A landscape with many valleys, sampled at points; each row gives a point and its height.
A ball rolls from a point to the lowest of its 2 nearest points, and stops where none of them is lower. Distance is the straight distance between rows; heights are no part of it.
Zaru (h 306): [-25, -35, -42,  43,  23,  10,  -7, -17, -35, -25, -30,  18,   7, -21,  31,
   2,  21,   3, -28, -15]
meman (h 165): [-30, -35,  28,   4,  32, -30,  -1, -34, -25, -40,   3, -40, -33,  -2, -27,
  -5, -30,  24, -69,  15]
bavuf (h 475): [ -9, -26,  49, -29,  36, -28,  21, -28,  10,  23, -12,   9,  18,   2, -51,
 -24, -21, -29,  10,  21]
malu (h 484): [ 16,  10,  36, -50,  -9,  14,  34,  13,  33,  18,   5,  -6,  16,   9, -47,
 -14,  -8,  -1,  42,  10]
novo (h 775): [ 22,  31,  34, -19, -68,  24,  -2,  49,  33,  10,  26, -17,   1,  20, -26,
 -11, -19,  16,  38,   3]
nak (h 373): [-34, -35, -38,  13,  46,   4,  15, -21, -17, -19, -25,  24,  14, -24,   3,
  -8,  23,   6,  -1, -15]
seg (h 391): [-44, -44,  39,   3,  27, -37,  14, -27,  -3, -12, -25, -20, -25,  -3, -58,
 -30, -53, -26, -36,  35]
Dipa (h 394): [  8, -24,  19,  -7,  39, -35,   3, -32, -33, -32,  21, -30, -39,  13,  -2,
  -8,  -9,  27, -67,  20]
Zuzur (h 342): [  6, -56,  -7,  40,   4, -12,  12, -25,  -7,  14, -36,  11, -40,   1,   6,
 -19,  -3,  17, -63,   9]
godev (h 299): [-16,  12, -21, -21,  -2,  34,  34,  22,  16,  -4, -14,  16,  44, -23,  -1,
 -13,   4,   6,  40, -30]
sogu (h 549): [  2, -16,  28,  35,  -6,  -3, -36, -30,  17,  36,   6,  13,  -3,   0, -16,
  21,  13, -19,  13,  -7]
Lig (h 513): [ -6,  23, -39,  46,  -6,  12, -25,  -3, -21,   9,   4,   3, -13, -17,  43,
  -6,  17, -52,  -3,  20]
zibo (h 457): [-56, -50,  53,   9,  16, -43,   1, -34,  -5, -11, -35, -24, -19,  -3, -53,
  -3, -58,   1, -45,   8]
sebe (h 870): [ 47, -11,  40, -75,  18,  -6,  65,   7,  -9,   2,  17,   7,  22,  29, -34,
   3,  -8, -10,  -8,  16]
Maz (h 473): [ 28, -26,  57, -19,  -6,  -7,  -1, -18,  -9, -14,   9, -16,  48,   0, -26,
   7,  -6,  41,  -1, -18]
Bivim (h 61): [ 43,  18, -20, -38, -33,  32,  17,  58,  22,  16,   8,  16,   1,  27,  41,
  -1,   9,  38,  10, -30]
Mumop (h 722): [-42, -13, -14,  24,  36, -22,  -8, -38,   8,  16, -14,   6, -78,  12, -19,
  41,   2, -18, -24,  12]
fotu (h 168): [-15, -23,  -5,  41,   6, -26,  -8, -27,  -3, -12,  -1, -20, -68,   5, -13,
 -20, -21,   0, -44,  37]
Zok (h 333): [ 23,  15, -45,  16,  10, -30, -13, -16, -25, -34,  20,  -5, -26,   6,  52,
 -30,  21,  10, -25,  35]
zazap (h 528): [  5,  39, -27, -22, -54, -12, -14,  54,   7, -45,  41, -29,   2,  28,  25,
  -7, -19,  25,  32,  16]
babet (h 742): [ 12,  68, -34, -27, -36,  41, -27,  57,   3, -10,  -4,   3, -14,  19,  20,
  26,  33,  -5,  31,   8]
radu (h 530): [ 13, -37,  61, -10,  19, -25,  -5, -38, -16, -16,  14, -22,  20,   0, -34,
   9, -14,  24, -21,  -3]
fovib (h 314): [-21,   8, -33,  18,   0,  16, -13,  -4, -27, -40,  -5,  -7,  41, -25,  23,
   5,  13,   4,  14, -18]
vug (h 414): [ 20,  20, -35, -34,  29,  -5,  44,   1,   0, -16,  30,  -7, -12,  12,   6,
 -19,  13,  11,  22,  23]
Nevaz (h 319): [ 21,  29, -59, -15,   1,  -2,  30,  15,  -8, -17,  25,   0,   1,   7,  45,
 -23,  14,  12,  16,  13]
lofi (h 324): [ 28,   7,  -5, -47, -26,  54,  31,  63,  31,  19, -14,  29, -14,  20,  12,
  -6,   5,  38,  15, -38]
vaz (h 626): [-28,   2,  -2,   0,  29,  20, -55, -14, -12, -29, -28,  -2,  21,  -9, -32,
  56,  37,   6,  11, -26]
guzi (h 423): [ 13,  -9, -10, -19,  52,  -1,  28, -21,  13,  25,  -3,  26, -10,   5, -10,
  -4,  34,  -6,  19,   1]
feb (h 448): [-17, -36,  32,  -6,  34, -28,  30, -29,  -1,   9, -17,  -3,   0,  -4, -38,
 -41, -32, -25,  -8,  27]
bon (h 396): [-12,  31, -37,  -5, -16,  12, -13,  13, -14, -51,  14, -22,  28,  -6,  14,
   7,   7,  16,  31,  -3]
vis (h 455): [ 19,  -3,   8, -43,  36,   7,  27,  -5,  17,  16,  -9,  24,  11,   3, -28,
   6,  36,  23,  20, -13]
neman (h 444): [ 29,   8,  31, -53, -25,  36,  30,  43,  40,  18, -15,  15,  -9,  20, -29,
 -10,   0,  26,  31, -12]
zedan (h 580): [-49,   9, -23,  55,   2, -18, -47, -10, -27, -18,   6, -20, -57,   7, -15,
  38,   6, -37, -10,  33]
zaka (h 553): [ 24, -12,  28,  -6,  22, -33, -10, -32, -23, -26,  33, -28, -10,  14,  -5,
   2,  -4,  30, -32,  12]
mizu (h 353): [-47, -29,   9,   9,  41, -31,   6, -35,  17,  16, -23,   5, -53,   3, -39,
  -1, -20, -19,  -8,  19]
Ratin (h 588): [-31,  -3,  20,   6,  27,  -1, -53, -28,  -5, -30,  -7, -11,   7,  -1, -33,
  54,  17,  17,  -7, -26]
zotuz (h 746): [ -3,  23,  25,  31, -35,   9, -11,  -2,  26,  36,  28,   1,  25, -25,  -3,
 -22, -10, -37,  31,  -2]
pof (h 150): [ 33,  15, -39,   5,   2, -15,  16,  -1, -19, -17,  24,   1,  -2,  -6,  56,
 -34,  13,  15, -16,  19]
zos (h 699): [ 26,  52, -46,  -3, -10,   1, -34,  20, -25,   2,  12,   6,   7,  10,  66,
  25,  43, -22,   4,  17]
vebab (h 491): [ -4,   1,  36, -37,  25, -10,  22, -15,  28,  22,   0,   3,  16,   1, -58,
 -19,  -5, -19,  40,  15]
vufu (h 362): [  3, -12,   6, -11,  -3,   3,  28,  -1,   4,  -6,   4,  -3,  49, -15,  -2,
 -24,  -5,  16,  18, -13]
vep (h 783): [ 16,  63, -44, -28, -19,  10, -51,  38, -22, -26,   6,  -8,  -5,  22,  33,
  43,  44,   0,  16,  26]
Zimur (h 418): [ 39, -22,  34, -38, -22,   4,  40,  12,  -6,  -3,  10, -10,  54,   8,  -6,
  -8, -19,  32,   1, -14]
tepi (h 52): [-35, -45, -39,  44,  11,  -7,   5, -21, -13,   6, -67,  23, -44,  -7,   5,
  28,   6,   2, -45,  -3]
Daga (h 670): [-35,  23,  -8, -13,   5,  44, -35,  10,  -8, -29, -51,   9,  42, -27, -24,
  38,  36,  -3,  31, -27]
dupup (h 173): [ 22,   7, -13, -13, -26,  23,  39,  48,   2,   8,  14,   7,  45, -13,  49,
 -14, -19,  31,   1, -45]
lekov (h 510): [-51, -48,  49,   8,  26, -37, -21, -40,  -1, -16, -18, -19,   6, -10, -48,
  10, -35,  16, -19, -11]
saf (h 415): [ -2, -52,   9,  35,  10, -15,   1, -36,  -5,  14, -22,  12, -18,  -4,  -2,
  -8,  -6,   4, -31,   1]
Sota (h 703): [ 45,  32,  13,  -2,  -8, -12, -30,  -9,  11,  17,  40,  -2, -20,  23,  -1,
  20,  30,   4,  14,  18]
mevaf (h 714): [-21,  35, -28, -20,  -8,  61, -21,  39, -20, -33, -42,   4,  45, -21,  10,
  37,  33,  12,  22, -32]
kifi (h 843): [ 50,  -5,  40, -62,  39, -14,  44, -14,  -7,   7,  27,  -1,   0,  28, -28,
   8,   7,   2, -16,  15]
zuz (h 677): [  1,  54, -35, -31, -35,  62,  -1,  70,  17,  -6, -17,  11, -13,   9,  21,
  12,   8,   0,  28, -16]
Dus (h 622): [ 21,  26,  24,  13, -24,  15, -46,  -9,  17,  24,  19,   5,   4,   6, -16,
  31,  34, -13,  28,  -3]
Bita (h 548): [-39, -23,  47,  12,  17, -16, -52, -34,   8, -16,   0, -14,  13,  -4, -52,
  36,  -6,  20,   3, -22]
salur (h 286): [-27, -31,  -3,  17,  22, -31,  19, -25,  10,   7, -25, -13, -72,   7, -36,
 -18, -25,  -9, -49,  35]
Kazaf (h 685): [ 16, -25,  46,  12,  -3, -10,  18, -25,  16,  53,   1,  12,  33, -24,  -7,
 -36, -16, -27,   5,   0]
Muk (h 784): [ 53,  13,  27, -35,  23, -19,   4, -20,   6,  15,  42, -11, -26,  29, -15,
  14,  19,  14,   2,  20]
vimok (h 203): [-20,  31, -19,  -5, -25,  41,  28,  51,  25,   6, -11,   5,  49, -35,  21,
 -10, -27,  -3,  27, -55]
zurud (h 481): [-14, -41,  26,  35,   4, -21, -12, -33,  14,  30, -19,  12,  -5,  -4, -21,
   0, -15, -13,  -2,  -3]
maziv (h 512): [-35,  11, -17,  46,   1,  -2, -51,  -9, -25, -10,  13, -11, -19,   0,  -9,
  31,  15, -40,   7,  20]
Kaz (h 283): [ 34,  14,  -2,   9, -21,  11,  30,  26,   3,  29,  19,  20,  42, -25,  60,
 -17, -12,  13, -13, -42]
vip (h 615): [ 20,  45, -34,  26, -23,  -3, -43,  14, -29,  12,  19,   3,  10,  -5,  69,
   6,  26, -38,  -9,  24]
zab (h 644): [ 25, -48,  64,  20, -14, -18,  11, -31,  -8,  30,   1,  -1,  24, -10, -13,
 -34, -28, -22, -20,  15]
zisud (h 571): [  2,  37, -32, -22, -60,  21, -25,  82,  14, -28,  21, -14,  -1,  25,  42,
  -9, -23,  17,  27, -14]
Mova (h 325): [  2,  -4, -20,  34,  12, -19, -19, -27, -13, -20,  15, -14, -43,   5,  13,
 -11,   4,   1, -21,  28]
zoti (h 436): [-12,  10, -21,  44,  -8,  -5, -31, -16, -20, -12,  12,  -6, -10, -10,  18,
  -5,   7, -26,   3,  20]
Lede (h 255): [-52, -45, -37,  43,  19,  -3,  -2, -20,  -8,  25, -76,  43, -11, -14,   9,
  22,   5, -23, -15, -15]
zudi (h 584): [ 37, -17,  58, -13, -18, -13,  35, -17, -13,   7,  22, -16,  37,   3, -19,
 -32, -31, -24,  -6,  23]
vifo (h 208): [ -8, -29, -44,  50,  -6,  -5,   3, -16,  -4,   9, -60,  11, -64,   0,  11,
  16,   5,   6, -64,  10]
dalu (h 608): [  0,  36, -30, -23, -51,  50, -20,  92,  24, -16,   1,   6, -23,  22,  38,
 -13, -19,  10,  20, -22]
kovaz (h 450): [ 50,  23,  -8,   4, -20,  11,  22,  12,   9,  43,  24,  21,  23, -10,  57,
  -9,  14,  -1,   2, -23]
vuta (h 171): [ -6,  -8, -45,  29,   9,  15,  -8,  -1, -45, -27, -12,  14,  35, -30,  58,
  -1,  26,   6, -21, -19]
Suv (h 392): [-23, -27, -12,   0,  61, -18,  18, -32,  13,  26, -20,  26, -31,   2, -18,
  -6,  11, -17,   4,   3]
Rafu (h 89): [  5,  14, -16,  -7, -36,  34,  34,  70,  18,   6,  11,   0,  41, -20,  42,
 -18, -50,  23,   7, -64]
kuzet (h 669): [-46,   6, -18,  27,  33, -21, -34, -28, -11, -13,   8, -14, -74,  18,  -8,
  50,   9, -10, -26,  12]
toba (h 385): [ 46,  41, -22, -19, -39,  23,   3,  51,  20,  31,  17,  19,  11,   7,  61,
   5,   8,   8,   4, -29]
Zum (h 521): [ 35,   7,  44, -30, -21,  -2,  41,   5,  15,  21,  33, -20,  17,  14, -33,
 -25, -27, -26,  29,  31]
mavur (h 357): [-51, -32, -21,  24,  40, -12,  -3, -26,  12,  27, -54,  40, -15,  -7,  -9,
  12,   5, -31,   9,  -6]
letep (h 470): [ -5,  41, -31,  -3, -32, -14,  -8,  21,  -7, -48,  45, -32,  12,   5,  10,
 -14,  -9,  14,  35,  23]
tebu (h 763): [  3,  35,  24,  13, -62,  14, -12,  26,  25,   8,  32, -15,  31,  -8, -11,
  -9, -11,  -7,  41,  -8]
foz (h 721): [ 11,   8,  35,  17, -28,  10,   6,  -5,  31,  60,   9,  15,  43, -33,   8,
 -21, -10, -28,  19, -25]

Where does a ball stop that starts at each point below?
zotuz | malu
radu | Rafu
Muk | tepi
vep | zoti
zuz | vuta
Ratin | seg

Call two points neighbours if one is among the 2 nearest of the other. Go from one point of each pair to the other, from neighbour to neighbour, staying as low as possible. Name the highest point that can't be avoided.
Bivim and Rafu | kovaz
Rafu and seg | vebab
fotu and pof | Zok
pof and tepi | Suv
meman and seg | zibo
